The views of a scene show one set of named points, each view turned or mirrored, shifted and resized as a whole, with a little noise and some points left out.
In the rows, zero is written as 128.

Scene 1
View 1
Niva: [162 115 144 166 116 106 111 105 136 149 136 159 107 106 172 119 120  80
 124 126 124 141 154  98 170 109  92 137 130 144 127  39 120 139 159 101
 127 146 155 128 142  78]
Vog: [133  95 128 156 147 148 113 120 130 121 136 132 128 128 151 118 134 110
 115 112 119 113 123 108 138 111  99 128 132 125 170 106 115 142 102 115
 120 134 136 110 128 111]
Lus: [126 133 142 131 143 121 126 110 152 107 110 135 108 106 158 127 114 126
 116 132 135 121 121  98 145 113  75 112 124 117 134  76  99 145 149 118
 138 113 140 124 154 124]
kopir: [144 104 139 139 159 142 115 128 163  98 131 142 115 112 144 112 126 124
 119 121 131 111 139 104 169  99 111 134 130 128 155  86 124 122 112 151
 141 124 133 115 140 112]
vulos: [118 104 121 141 157 162 114 117 136  88 138 115 140 142 138 106 140 139
 128 129 119 114 126 106 129 116  95 125 120 101 180 130 115 134  83 140
 108 122 140 104 120 120]
keki: [ 84 141 129 109 155 135 125 103 162  59 115  99 125 138 133 116 128 180
 144 164 140 120 113  95 121 115  51 107 115  69 153 125  93 153 120 127
 120  89 160 107 145 149]
lotig: [159  89 147 138 166 116 115 141 195 102 138 155 104 106 144 118 126 114
 118 120 140 108 142 109 200  78 108 156 145 147 155  55 136 119 138 134
 159 127 141 117 162 114]
betiz: [170  97 145 145 150 135 109 128 170 103 139 153 108 101 150  98 123 110
 127 129 130 130 172  99 198  94 128 149 126 141 135  54 142 107 120 171
 139 135 136 118 137  86]
labu: [161  75 141 141 179 145 109 151 184  93 141 150 115 106 136 108 132 116
 111 107 128  99 142 111 194  80 135 156 141 149 174  82 141 103  96 165
 151 130 123 111 144 115]
Vubuv: [156  72 129 161 159 140 102 136 169 103 167 139 127 137 133  97 149 117
 134 125 123 120 160 108 186  85 122 167 141 132 183  94 153 112  89 137
 124 142 153  98 127  96]
lud: [152  93 144 146 152  99 118 138 186 131 134 162 101 104 156 138 127  98
 108 113 139 106 116 112 187  78  86 151 157 155 160  52 123 138 161  85
 159 130 155 122 173 122]
pumer: [155  64 123 171 161 166  99 139 139 120 165 141 139 137 140 100 151  99
 116  97 106 109 140 113 163  96 136 152 139 141 201 115 143 114  64 140
 117 152 128  99 111  95]
divag: [126  84 122 155 164 166 108 129 133 102 146 123 141 142 139 111 146 122
 116 107 112 100 116 113 134 109 107 133 131 119 196 137 122 133  72 131
 117 131 129  99 118 123]
Gako: [168  93 140 138 165 141 107 133 188  73 150 141 112 115 130  84 133 135
 143 146 134 134 189  97 206  85 132 162 125 125 147  70 155  98  97 193
 134 128 145 108 129  87]
Duze: [153 136 148 121 149 162 117 110 145  64 112 127 113  98 147  82 110 147
 142 154 127 144 189  86 168 119 128 119  93 102 106  77 128 100  95 231
 123 116 119 121 113  84]
View 2
betiz: [130 121 113 163 144 145 137 142 160 138 105 137 106 105 129 160 140 119
 123 153 130 171 117 131 132 126 109 163 154 126 113 114 123 108 172 174
 159 125 141 152 104 159]
divag: [121 102 121 103  95 127 116 121 111 153 119 122 112 127 135 123 104 148
 107 156 110 149  98 136 128 147 129 157 148 118  97 131 107 135 112 153
 119 144 120 155 137 106]
keki: [119  99 119 168  73 162 115 161  73 155 135 118  59 134 160  95 136 147
 126 121 122 137  94 113 184 156 164 192 140 128 124 155 123 120 115 135
 172 141  94 139 113  87]
Duze: [125 132 123 156 123 164 114 174 143 105 137 125  91  87 120 132 149 116
 128 122 113 168  94 127 149 138 119 188 136 113 160 101 124  77 151 176
 155 162 135 113  82 164]
lud: [124 102 104 188 140 126 147 109 138 183  81 145  97 146 159 155 129 134
 136 165 144 150 126 117 146 134 126 133 169 130  81 135 150 140 176 153
 177  90 133 199 128 120]
kopir: [124 109 114 153 121 138 126 132 129 145 109 129  99 118 138 136 129 131
 124 145 123 155 108 124 140 142 123 156 152 117 110 124 131 114 152 162
 151 128 128 158 118 131]
lotig: [129 104 101 184 138 132 137 115 137 161  92 133  96 123 141 145 137 127
 119 155 135 160 123 116 139 141 121 145 165 122  91 141 139 114 172 165
 166 103 128 187 128 139]
Gako: [140 114 108 165 133 156 132 147 154 125 114 124  93  85 119 154 146 115
  97 147 128 187 120 129 127 125 111 182 149 129 106 134  98  89 165 178
 147 129 127 143 107 170]
vulos: [119 106 126 108  85 140 115 141 101 146 131 122 102 124 142 115 109 148
 116 145 108 147  93 138 138 144 133 177 141 122 114 128 105 127 106 150
 130 153 115 136 125 102]
Niva: [121 125 124 161 146 137 153 150 159 177  96 161 109 145 163 177 125 136
 157 164 138 146 119 139 147 108 120 150 154 141 109  90 139 148 170 150
 188 111 151 158  93 117]
pumer: [130 110 119  99 124 124 134 121 147 151 109 132 130 115 127 157 105 136
 102 175 117 169 112 150 106 124 106 153 153 128  83 117  96 133 132 167
 115 135 136 156 132 131]
Vog: [118 108 124 122 107 130 127 132 120 162 113 135 110 137 149 136 110 147
 130 157 120 143 102 138 140 135 127 154 150 124 104 116 124 141 128 149
 143 135 129 157 123 102]
View 3
Lus: [ 96 138  93 126 150 164 171 136 122 124 158 134 124 169 131 113 138 120
 134 142 185 134 148 115 107 120 121 160 150 127 121 139 106 154 126 131
  76  79  93 134 113 114]
Vog: [134 168 114 147 137 145 168 143 116 120 146 143 113 146 124 142 131 103
 122 134 161 128 118  75 117 133 134 138 121 117 131 125 112 140 119 131
 104 103 126 122 109 108]
Gako: [ 85 172 119  83 103 115 129 121 132 151 176  85 142 128 125 133 152  93
 131 148 141 142  99 112 161 131 141 139 117 142 101  86 128 150 166 129
 151 118 112 122 117 140]
pumer: [146 191 132 134 113 120 152 141 114 127 144 121 115 124 117 167 130  88
 116 137 147 141  81  55 139 146 142 117  87 113 126  98 124 139 123 127
 148 134 150 115 110 107]
kopir: [102 161 108 115 129 143 154 134 120 136 157 112 127 151 123 131 141 104
 129 149 168 141 118 108 125 129 133 141 124 128 116 111 118 156 129 125
 118 114 109 133 121 113]
lud: [ 97 139  97 109 124 147 178 112 119 118 174 124 128 146 124 120 159  99
 157 129 204 211 127  83 117 108 110 142 137 126 122 148 111 199 112 130
 116  70 119 109  78 123]
keki: [ 99 178  96 165 157 164 141 121 111 157 138 158 107 150 117  75 155 123
 132 135 133  67 170 134  75 113 153 160 149 143 116 125  82 141 127 136
  59  92  72 144 136 127]
lotig: [ 90 155 101 100 119 141 158 111 119 138 171 103 129 141 120 118 160 100
 152 141 188 190 115 105 120 116 123 137 125 133 116 122 115 193 122 124
 132  99 111 121 101 122]
labu: [107 176 121  97 110 125 143 123 119 145 159  90 131 132 113 142 151  91
 134 152 165 166  87  98 136 137 137 125 100 130 114  92 127 170 129 123
 156 134 125 125 116 110]
vulos: [130 191 116 158 140 144 145 139 114 137 132 143 109 141 117 129 135 107
 116 140 133  88 123  94 108 137 151 138 114 125 121 108 105 128 126 131
 100 119 113 133 128 110]
divag: [145 197 120 162 135 139 152 140 106 135 127 142 104 137 111 143 132  99
 119 141 142 111 109  79 103 140 151 124 100 118 127 107 104 139 108 129
 120 128 128 129 125 100]
betiz: [ 89 148 109  76 112 130 148 136 133 129 178  89 143 148 135 145 137  97
 125 150 170 156 103 109 159 132 124 146 128 135 109 102 136 145 160 125
 136 107 116 124 115 125]
Niva: [103 123 104 101 127 142 186 148 140 100 187 132 138 159 147 149 122 101
 126 129 190 170 129  75 159 119 105 156 152 119 125 148 125 138 156 136
  97  56 126 106  85 131]
Vubuv: [117 185 126 117 104 112 141 119 121 141 163 115 127 117 118 141 151  83
 132 130 137 149  99  74 147 130 139 125 106 130 116 105 117 152 146 131
 148 116 132 107 103 134]
View 4
lud: [115 178  55 152 164 145 111 140 157 124 193 123  69 155 164 126 117 155
 142 128 128  38  56  96 235 102  85  50 147 173 147 146 102  45 164 190
 154 150 101 163  73  93]
lotig: [122 178  72 155 150 153 143 122 179 130 168 111  84 161 166 121 120 134
 159 113 133  51  54 124 218  98  95  79 149 171 158 136 109  60 146 149
 150 149 108 171  84  76]
Vog: [115 130 100 121 139 121 119 148 140 123 162 121 137 124 132 132 147 156
 132 128 125  64  97 117 140  96 105 121 135 154 130 140 110  87 173 160
 132 135 114 137 128 118]
Duze: [151 150 148 178  99 133 190 140 192 131 120  50 169 110 168 132 158  59
 135 136 122 129 136 158 145  72 131 189 142 169 202 168 161  69 113  98
 150 125  82 196  99  65]
kopir: [124 151  98 145 136 141 151 133 171 124 154 100 123 137 149 128 138 124
 145 120 128  71  90 128 168  89 110 120 146 165 155 139 122  75 150 135
 145 141 106 164 108  95]
Vubuv: [109 142 116 150 126 124 137 125 148 157 168 132 142 185 143 139 135 144
 186 123 149  87  58 175 183 118  98 117 136 133 148 125  98  81 136 113
 114 130 124 150 100  86]
keki: [ 67 181 115 163 137 135 131 144 179  46 151  51  65  49 140 145 162 173
 101 106  79  75  89 123 108 106 127 183 134 193 153 135 193  78 158 128
  91 157 113 110 136 100]
Niva: [128 156  91 162 140 110  92 177 122 154 191 122 131 134 168 139 141 134
 113 169 131  86 104  98 215  98  87  91 127 150 166 179 111  35 158 210
 160 123  74 178  60 109]
betiz: [143 154 108 166 123 137 155 136 169 157 159 103 143 164 167 129 132  95
 160 139 144  96  87 149 209  91 105 111 144 154 180 157 110  56 128 136
 156 129  93 194  72  75]
vulos: [102 130 124 127 128 125 134 136 155 107 146 100 138 110 125 135 156 152
 140 115 119  78  97 141 107 104 121 161 136 157 131 129 136 100 162 116
 110 139 125 123 145 115]
labu: [140 147  90 135 138 157 169 107 187 145 146 117 125 183 154 119 123 114
 184 102 149  58  65 151 193  91 108  97 158 158 152 125  97  80 141 114
 149 144 118 174 105  78]
pumer: [130 105 114 106 127 122 137 126 140 163 154 149 178 184 126 128 139 142
 186 118 158  74  82 161 148 104 102 116 141 127 123 123  76 107 157 118
 128 127 133 144 131 111]
divag: [111 117 112 102 135 130 133 128 148 119 148 121 146 131 118 127 147 161
 156 109 133  60  89 137 112 100 113 139 140 148 116 117 109 112 173 120
 119 140 133 124 156 121]
Lus: [115 171  86 155 150 136 124 156 165  93 168  79  89  87 160 131 147 142
 101 132 105  65 106  87 169  90 108 120 136 187 160 159 146  56 165 178
 149 146  86 159 100 102]
View 5
vulos: [154 122 158 162 127 150 133 117 109 102 104 141 123 136 140 105 120 105
 129 135 143 131 175 131 160 134  98 121 102 100 130 101  51 106 120 122
 163 104 137 165 142 128]
divag: [160 127 175 175 130 155 145 112 110 119 119 136 142 133 129 106 118 111
 123 141 145 135 181 108 167 144 104 133 108 114 156  96  49  92 118 134
 144 112 123 172 131 125]
betiz: [124 143 165  97 167 106 119 119 112  92 151 213 107 124 130  82 152  99
 135 153 155 125 140 151 143 188 100  82 166 158 128 177  81  77 159 124
 137 130 130 165 172 153]
keki: [155 116 135 138  96 123 123 154  68  68  71 136  78 143 154 111 124 112
 151 134 112 111 164 153 147  87 101 131  79  66  76 115  52 131 129 116
 232  83 156 137  98 121]
Gako: [152 116 142 102 176 114 124 120 103  85 158 201  83 104 162  63 159 102
 144 163 146 129 154 148 155 193 106  69 164 154  92 172  67  70 132 131
 137 110 133 188 186 161]
lotig: [134 137 179  98 145  87 134 147  75 100 158 193 105 123 111  92 151 119
 135 171 131 111 143 123 148 177 116 131 168 156 131 171  85  65 171 143
 172 130 113 157  95 140]
Vubuv: [149 110 173 120 155 114 137 119 117 119 171 157 112 105 147  78 157 108
 131 155 141 144 171 128 173 196 102 116 145 159 148 141  47  87 136 152
 131 119 132 187 152 145]
labu: [158 132 170 129 164 125 146 122  87 106 164 194 119 115 126  80 141 118
 130 172 146 117 153 106 153 184 122 104 175 162 129 159  79  44 145 133
 137 125 103 183 132 143]
Duze: [141 146 122 120 166 143 104 107 110  54  93 228  95 132 159  77 127  90
 145 134 163 119 136 167 120 143  93  32 142 104  60 164  89  91 127  87
 147  98 145 166 217 153]
Vog: [130 137 188 147 121 128 131 125 116 118 119 143 143 141 115 113 128 104
 124 136 146 134 164 129 163 146  93 146 108 119 173 110  57 107 145 130
 157 126 133 149 120 123]
lud: [109 151 198  80 127  66 128 157  81 108 160 187 113 134  93 107 158 114
 130 165 131 111 133 129 149 178 108 159 162 161 169 173  85  80 197 148
 188 146 117 134  66 133]
Lus: [119 150 163 111 119 104 115 147  83  80  98 183 106 149 114 113 131 107
 139 141 136 111 137 149 134 130 100 125 124 108 116 152  86 101 164 116
 201 118 136 127 110 128]

Which points are out of place in each view (at most two, in the order of its rows)? Write none if all are in place.
view 1 => lotig
view 2 => vulos, pumer
view 3 => Gako, labu
view 4 => none
view 5 => Vog, Lus

Scene 2
View 1
miz: [102 101 166 126 126 106 164 111 124 136 114 149  92 113 128 142 135 129
 111 135  96 108 125 137  94  93 131  77  93 138 169 161 115 149 149 136
 147 124 119 138 112 116]
zib: [108 119 126 137 126  96 151 122 111 150 106 117  90 108 133 150 129 137
 105 102 107 125 120 117 119  95 126  75 119 124 144 145 132 136 136 153
 141 136 139 150 107 121]
kova: [124 118 149 133 117  73 144 142 119 139 120 120  76 100 152 125 131 113
 124 111 102 134 152 129 111  74 136  80 115 110 148 186 120 139 132 154
 139 130 153 149 119 109]
gul: [ 98 112 152 134 144 107 153  97 120 138 134 128 100 129 119 141 164 137
 105 121  99 102 102 140 117 110 119 104 103 146 140 120 111 149 141 126
 155 137 117 116 106 119]
Reki: [105 108 135 135 129 106 158 110 115 152 109 140  91 106 129 154 133 133
 103 112 104 108 119 123 112  97 126  72 107 132 160 148 127 141 144 143
 142 132 130 138 109 117]
Dalal: [121 138 120 147 128  63 137 132 114 143 127  87  81 108 145 123 140 127
 116  89 111 148 138 118 132  93 128  90 130 113 112 155 136 137 119 157
 143 143 163 144 116 113]
fazen: [112 113 148 134 130  96 146 118 115 142 125 125  91 115 134 138 148 127
 111 111 101 114 122 133 119  94 124  90 112 127 146 148 115 144 140 140
 146 135 136 134 109 118]
Raf: [ 98 117 178 117 122  94 160 130 116 111 108 105  87 122 125 133 130 144
 113 134 104 146 121 133  97  95 137  94 111 122 133 148 109 139 133 153
 143 127 117 165 113 121]
dogop: [117 107 112 140 125 104 146 119 108 172 106 143  89  94 141 160 133 124
 100  90 104  98 129 119 125  86 119  62 116 117 171 157 135 134 147 148
 137 136 152 134 109 116]
Sebib: [126 147 105 158 130  47 137 125 124 146 140  84  73 103 146 110 139 120
 125  88 111 155 147 115 133  97 130  87 125 122 101 164 152 146 108 159
 145 146 171 137 117 106]
dunor: [118 130 157 132 128  70 138 134 118 127 136  96  84 121 143 117 153 123
 124 110 103 141 134 136 122  89 130 105 122 116 120 154 109 140 126 149
 147 136 146 139 115 114]
lobok: [116 112 119 136 126 105 140 127 102 165 106 127  94 103 143 159 137 129
 100  88 107 107 122 122 132  87 120  79 125 112 157 145 123 130 144 151
 138 138 148 140 105 121]
nor: [111 113 141 140 137  97 148 107 117 145 135 132  94 117 133 137 160 125
 111 109 100 102 120 138 121  98 121  95 106 135 149 142 116 148 141 131
 151 135 134 117 108 115]
Roset: [133 112 145 131 134  94 113 136  99 162 153 129 101 124 160 137 189 104
 114  81  96  84 126 153 150  74 106 121 130 101 155 142  83 133 151 129
 149 141 157  99 102 119]
View 2
zib: [126 132 113 121 126 149 136 120 131 160 108 117 170 113 117 149 121 116
 144 111 134 114 139 143 173  77 110 122 138 138  79  91 127 163 146 154
 116 100 148 143 111 126]
nor: [ 93 152 111 112 119 157 134 123 103 177 120  94 164 123 119 154 104 116
 138 100 101 134 133 140 195 117  86 115 148 125  98  65 120 168 153 127
 131 108 120 130 115 116]
Raf: [115 107 119 109 175 198 121  96 128 144 104 144 158 119 139 161 118 106
 119 133 128  95 122 153 185 120  90 114 142 115  57 113 118 160 124 151
 128  97 117 121 123 130]
miz: [ 99 152  96 125 135 175 117 119 104 165 132 132 165 116 128 143 124 110
 114 122  87 123 128 155 175 111 101 109 161  85  54  83 124 153 140 126
 130 100  99 135  95 116]
fazen: [110 140 113 114 132 163 135 118 111 164 117 108 159 123 126 154 113 109
 138 105 112 124 135 144 187 106  94 117 141 129  86  74 120 169 144 140
 123 102 124 132 116 121]
Roset: [ 91 153 123  96 130 139 152 133  85 186 134  59 117 168 138 164 111  87
 153  65  84 156 174 135 207 117  71 107 112 170 126  26  90 190 150 159
 113 106 119 121 109 111]
Reki: [107 152 103 126 116 147 128 123 121 168 125 117 173 111 118 142 121 120
 135 115 110 126 138 145 170  84 106 117 151 112  67  84 127 158 148 142
 122 101 132 149  97 117]
dogop: [125 163 102 132 106 124 138 140 118 174 135 106 163 113 114 137 138 109
 151  92 112 136 160 145 158  59 126 120 139 132  79  63 128 163 152 155
 105  97 144 155  90 117]
kova: [154 137 108 117 162 186 133 127 105 153 122 137 149 120 120 156 145  72
 136  90 126 116 134 160 184  91 134 132 134 131  85  55 127 182 123 149
 107  82 111 121 135 124]
gul: [ 70 143 118 109 114 159 130 110 111 176 114  93 170 126 124 151  85 136
 129 120  97 129 125 133 195 133  60 105 156 117  91  87 114 157 157 124
 146 114 121 133 108 117]
lobok: [123 146 114 120 120 128 141 133 126 169 122 101 155 125 122 146 129 109
 151  95 124 129 163 140 168  66 109 118 127 148  85  74 119 167 147 166
 109 102 152 151  98 120]
dunor: [128 114 126 100 165 189 139 111 110 153 101 115 148 129 124 169 111  92
 139  97 135 112 125 149 205 126  95 126 130 155 108  67 118 185 133 144
 120  91 122 108 150 127]
View 3
Roset: [137 137 118 139 116  97 168 131 132 117 108 110 128  97 127 116 125 150
 109 131 142 154 135 150 120 140 112 142 144 151 150 135 135 127 101 143
 133 119 137 126 148 150]
kova: [150 143 101 144 114 126 120 153 125 141 103 114 149 105 127 116 117 140
 143 118 109 135 121 148 133 152 141 125 141 114 133 117 137 113 121 127
 131 102 117  96 124 124]
gul: [126 127 129 143 110 158 133 128 115 123 149 119 165 109 119 104 125 137
 146 122 152 122 134 149 129 142 144 143 139 149 150 154 122 122 110 159
 141 135 141 118 138 135]
Dalal: [132 124  98 137 116 126  95 140 133 136 112 116 134 104 139 111 139 144
 132 127 125 116 136 163 126 129 131 126 147 110 125 118 130 114 114 112
 138 101 119 108 133 136]
zib: [129 133 109 131 126 140 107 142 131 127 122 134 146 110 134 104 134 133
 149 121 122 129 125 148 125 137 143 135 137 132 126 140 125 134 108 132
 126 111 129 100 126 122]
lobok: [133 135 111 127 128 125 122 140 134 122 111 135 136 107 138 105 132 130
 140 121 119 141 124 144 118 136 137 139 137 142 128 141 125 143 100 132
 120 108 129 107 128 123]
miz: [143 143 122 144 115 153 135 144 113 133 131 123 171 111 117 106 114 131
 159 113 124 137 118 138 133 161 155 139 135 141 142 147 128 125 120 157
 129 124 132  98 123 118]
Sebib: [141 117  97 137 110 129  84 139 122 142 109 107 130 100 141 109 133 140
 133 122 125 105 139 170 121 121 129 122 152 101 125 116 128 103 109 102
 145  94 113 114 133 134]
dogop: [146 135 115 127 128 128 124 140 123 124 107 133 137 104 138 100 122 121
 148 111 116 143 116 142 111 136 139 140 138 146 127 149 122 141  95 133
 116 104 128 107 124 115]
dunor: [131 135 103 147 111 129 119 141 130 136 121 109 150 106 124 116 131 154
 131 130 132 126 136 157 139 144 134 126 145 115 138 117 137 109 125 129
 144 115 125 107 137 143]
Reki: [136 136 117 134 122 147 122 141 122 126 126 132 155 109 129 102 123 125
 155 115 124 134 120 142 123 143 147 139 135 145 133 149 124 134 106 144
 125 118 132 103 125 117]
fazen: [134 136 115 139 117 139 128 139 124 128 125 121 152 107 125 107 126 138
 140 121 131 133 128 147 130 144 139 135 139 135 140 138 129 124 113 142
 132 119 132 107 130 130]
View 4
Raf: [145  65 150 131 155 128  96 109 130 103 116 150 125 116 134 125 178 110
  98 138 155 123 153 108  97 148 133  90 131 149 111 103 115 179 161 135
 159  79 124  77 101  96]
Reki: [159  99 124 136 138 160 110 138 138 111 108 141 104  78 156 135 127 124
 103  97 117 128 136  99 106 135 146  64 117 118 122 110 150 146 154 154
 163  68 122  87 119 127]
Dalal: [136 120 129 114 168 122  93 135 119 104 110 158 109 106 122 184 107  81
 101 145 115 143 167 130 157 129 105  82 147 135  80  80 125 172 178 145
 137  96  91 129 116 122]
miz: [166  81 154 144 133 168 109 124 142 116 106 127 112  97 142 115 158 135
 118  95 135 122 118 101  67 127 147  70 109 125 126 105 150 158 148 154
 164  83 126  73 122 118]
dogop: [165 114 110 133 145 153 120 158 144 116 108 135  91  55 157 155  94 119
 100  91  99 141 129 101 124 138 133  65 129  92 108 112 172 126 137 153
 151  72 110 109 119 132]
Sebib: [133 138 130 124 163 120  93 137 106 103 100 159 105 124 113 202  98  73
 102 151 109 151 168 137 167 109 100  62 142 137  75  65 129 181 199 148
 127 102  78 145 126 143]
fazen: [153 102 142 116 151 160  95 131 143 112 113 138 110  85 136 140 125 114
 114 111 112 121 144 110 105 130 132  87 124 136 107  97 138 156 158 159
 160  89 117  95 118 111]
zib: [154 100 117 129 144 149 108 141 134 107 108 149 105  74 161 145 121 112
  92 108 119 136 151 101 125 146 141  69 129 119 115 111 146 153 161 147
 159  67 114  96 116 126]
gul: [150 110 145 103 138 198  74 125 150 110 116 147 115  81 146 123 130 119
 124  95 106 104 156  97  92 121 160  86  99 167 124 100 122 160 179 182
 184  84 127  68 133 109]
nor: [156 114 143 111 144 184  87 133 147 116 111 140 108  83 134 140 117 115
 124 100 101 117 142 105  99 115 141  84 112 141 108  91 140 155 165 172
 166  94 119  90 130 120]
Roset: [161 123 148  59 173 182  72 142 185 122 134 125 104  51 104 152  75 100
 137 108  60  98 134 112 107 115 105 131 138 134  74  85 149 125 123 188
 164 125 124 114 128  85]
kova: [159  94 154 138 161 117 114 131 128 116 109 126 106 114 113 161 139 106
 110 133 128 143 118 125 110 125 101  81 147 108  83  86 149 160 139 134
 128 102 104 120 112 118]
lobok: [155 109 109 113 156 145 106 150 150 114 116 143 100  56 153 155  98 110
  96 106 100 131 144 104 133 147 130  80 137 105 103 113 157 134 141 152
 157  74 114 106 114 119]
dunor: [143 103 154 106 168 137  80 120 133 108 118 144 118 114 107 160 135  91
 115 145 120 124 153 124 117 121 107 101 141 152  82  78 119 175 166 151
 146 109 109 109 117 102]
View 5
Dalal: [152  82  62 113 125 108 109 138 132 127 103  84  61 173  61 133 104  90
 120 185 129 115 132  90 152 134 106 129 196 166 122 165 156 147 179 167
 180 114 151  85  72 135]
kova: [162 128 116  98 116 122 119 117 126 146  81  87  88 148  86 142  99 101
 146 161 131 111 127  69 135 136  96 154 154 156 135 156 140 151 201 145
 147 129 134 107  79 161]
dogop: [161  77 128 105 129 148 100  95 117 110  92  93 107 135  82 170 105  76
 162 170 190 108 161  84 164 135  99 133 167 140 160  97 100 122 152 138
 165  94 170 117  99 142]
fazen: [145  79 120 117 122 142 145  83 120 103 128  95  91 151  97 152  91 106
 112 155 138 117 145  79 157 134  96 115 135 134 141 135 149 139 178 143
 149 110 142 123 134 134]
zib: [160  71  99 113 123 134 115  98 115 120 112  91 108 147  78 157  91  79
 121 172 153 115 163  77 149 139 111 112 183 150 147 134 136 123 172 161
 155 100 166 121 115 142]
Raf: [164 100 106 118 111 129 149  85 108 135 129  90 113 148  94 141  76 101
  80 151 101 119 155  52 124 140 113 106 163 147 132 174 170 133 213 163
 119 121 138 135 144 158]
nor: [137  68 121 118 120 145 146  77 127  93 125  86  74 156  97 155 102 119
 119 162 147 108 141  99 176 125  89 113 127 134 144 125 134 139 163 151
 154 107 139 117 130 118]
miz: [158 104 150 106 107 152 152  54 113 124 115  83 118 128 108 161  97 117
 124 151 134 102 158  77 156 132  94 113 122 132 155 131 127 129 188 156
 111 113 138 143 148 144]
Reki: [162  77 130 111 119 146 126  71 111 113 112  87 114 136  92 165  95  93
 129 165 157 105 164  83 162 137 104 110 156 137 157 119 121 120 167 157
 137  97 157 128 132 140]
Sebib: [156  84  49 105 113  96 107 148 139 137  87  69  49 169  50 127 117 100
 126 205 125 102 119 115 168 126 103 134 204 177 119 176 146 150 177 187
 180 113 145  73  50 121]
gul: [136  50 120 127 117 151 163  59 117  80 153  88  81 156 102 157  95 123
  89 157 139 110 153  99 179 126  96  88 123 125 144 130 147 130 162 160
 144  99 142 129 164 109]

Which points are out of place in each view (at most two, in the order of its rows)? Write none if all are in place.
view 1 => none
view 2 => none
view 3 => gul
view 4 => zib
view 5 => fazen
